A landscape with many peaks, sampled at points; each row gives a point and its height.
A climber steps from a point to whichever of its 6 nearest points has the largest rise for the distance, and stops where none of them is higher. Distance is the straight distance between rows; heights are no part of it.
q612: [106 109 104 130 131  55 100  61]  h=7.95
q461: [ 99  95 107  77  87 127  97 111]  h=7.01
q211: [117  82 111 120 130  90 115  65]  h=7.44
q70: [123  81 108 135 141  61 117  69]  h=5.27
q858: [ 63 141  55 119  58 114  85  95]  h=5.42
q861: [121  74 114 114 128 107 115  72]  h=3.50
q603: [ 68 135  93  87  80  84  83 111]  h=1.98
q326: [138  72 110 128 141  42 120 100]  h=3.98
q777: [115  92 109 124 133  67 108  74]  h=7.59
q321: [ 96  98 103 110 112 108 104  66]  h=5.78
q852: [135  67 123 103 134  88 112  99]  h=4.17
q951: [ 76 120  91 104  89 105  94  81]  h=7.50
q35: [ 82 105  72 103  65 155 100 103]  h=5.93
q22: [ 97 106 105 111 119  87 101  69]  h=6.54
q163: [ 68 126  65 110  62 128  90  98]  h=5.95
q525: [ 58 142  69  98  62  97  81 117]  h=7.10
q289: [155  54 127 101 135  98 118 105]  h=4.00
q721: [ 96 115 110 106 117  64  96  83]  h=5.85
q215: [113  79 113  96 111 134 110  77]  h=5.70
q936: [ 73 118  61 109  58 143  94 105]  h=5.82
q632: [120  90 114 114 136  38 106 101]  h=3.89
q817: [ 83 110  86  92  72 136 100 105]  h=6.17
q23: [105  89 112  83 100 125 102 100]  h=8.10
q507: [ 82 110  83 103  77 137 100  88]  h=6.41
q760: [ 80 120 107  78  91  80  87 116]  h=0.19
q196: [105  94 108  66  79 135  93 130]  h=4.85
q225: [132  73 119 107 137  54 110 115]  h=1.92
q71: [ 70 123  66 100  58 125  88 124]  h=5.75
q594: [116  91 112 119 136  51 106  84]  h=7.29
q941: [ 80 115  78  87  61 138  93 126]  h=5.92
q303: [114  83 116  89 112 119 105  93]  h=7.06
q548: [115  82 115 108 127  89 112  80]  h=5.01
q472: [ 87 103 100  94  94 118  98  89]  h=6.97
q214: [143  69 108 131 141  26 123 116]  h=2.89
q226: [ 75 119  45 121  49 155  92 123]  h=5.43
q611: [120  82 122  71  96 131  97 119]  h=6.44
q154: [ 58 149  66 110  60  95  81  96]  h=4.79
q195: [ 82 115  95  93  88 104  93  95]  h=6.75
q631: [ 78 115  70 102  59 144  96 112]  h=5.96
q480: [148  54 123 109 136 105 123  92]  h=2.95
q643: [ 91 105 107  76  92 103  92 115]  h=3.71
q870: [110  89 117  96 121  90 105  93]  h=5.04
q373: [125  79 123  94 126  82 107 107]  h=3.69
q124: [ 87 105  66  94  48 162  90 150]  h=5.49
q455: [104 100 118  95 116  78  97  99]  h=3.70
q609: [108  91 119  77 103 103  98 113]  h=4.90
q475: [ 79 130  95 111 100  77  90  68]  h=6.47
q218: [ 96  98  92  77  66 145  92 128]  h=5.38
q198: [ 70 125  74  87  56 123  85 138]  h=5.44
q140: [101 101 117  83 111  80  92 111]  h=1.43
q43: [143  57 121 119 141  94 125  82]  h=1.47
q634: [ 65 135  75 106  73 109  89  93]  h=6.46
q487: [ 69 138  84 106  79  89  85  83]  h=6.21
q961: [ 69 126  86  90  74 107  89 110]  h=5.16
q494: [153  58 115 118 140  48 122 121]  h=2.45
q485: [113  83 114  80 100 132 102 104]  h=8.02
q17: [ 79 115  85  83  68 126  91 126]  h=5.69
q96: [129  76 111 130 143  50 120  87]  h=5.03
q862: [ 71 132  86  95  82  91  85  95]  h=5.12
q16: [110  86 113  97 116 108 108  81]  h=6.10
q274: [ 87 109 103  82  85 111  92 110]  h=5.40
q893: [ 69 133  78 111  79 109  94  76]  h=6.98
q513: [124  80 126  74 110 111 102 113]  h=8.05
q61: [ 63 138  83  84  66  89  82 128]  h=2.33
q232: [150  55 122 110 142  76 121 110]  h=2.71
q923: [132  67 124  92 124 107 112  97]  h=5.53
q642: [142  63 116 122 142  66 123  98]  h=3.17
q764: [116  89 120  98 131  54 102 110]  h=1.44
q306: [ 98 103 110 105 118  83  99  76]  h=6.28
q846: [ 79 117  99  76  77 100  87 124]  h=2.52
q264: [109  91 107  70  78 142  95 123]  h=5.79
q897: [ 93 113 105 116 117  70  97  67]  h=7.05
q991: [ 81 121 104  86  95  79  87 105]  h=1.89
q598: [ 92  97  90  91  82 150 100  96]  h=6.00

Two climbers start at each pair of points below. Name the first point that both come to, or write none.
q16 / q274 => q23
q861 / q852 => none
q289 / q642 => none
q961 / q634 => q951
q611 / q846 => q23
q321 / q598 => none

Call two points neighbours if one is among the 6 nearest of the other. Go from one point of each pair to the other, from neighbour to neighbour, staying as high as possible. Name the lowest point that can't be avoided.
q951 / q612 => q475
q525 / q951 => q634
q951 / q23 => q472

For each start below, name the point where the climber stops.
q991 => q951
q163 => q951
q603 => q951
q43 => q23
q373 => q23
q196 => q23
q507 => q23
q214 => q612
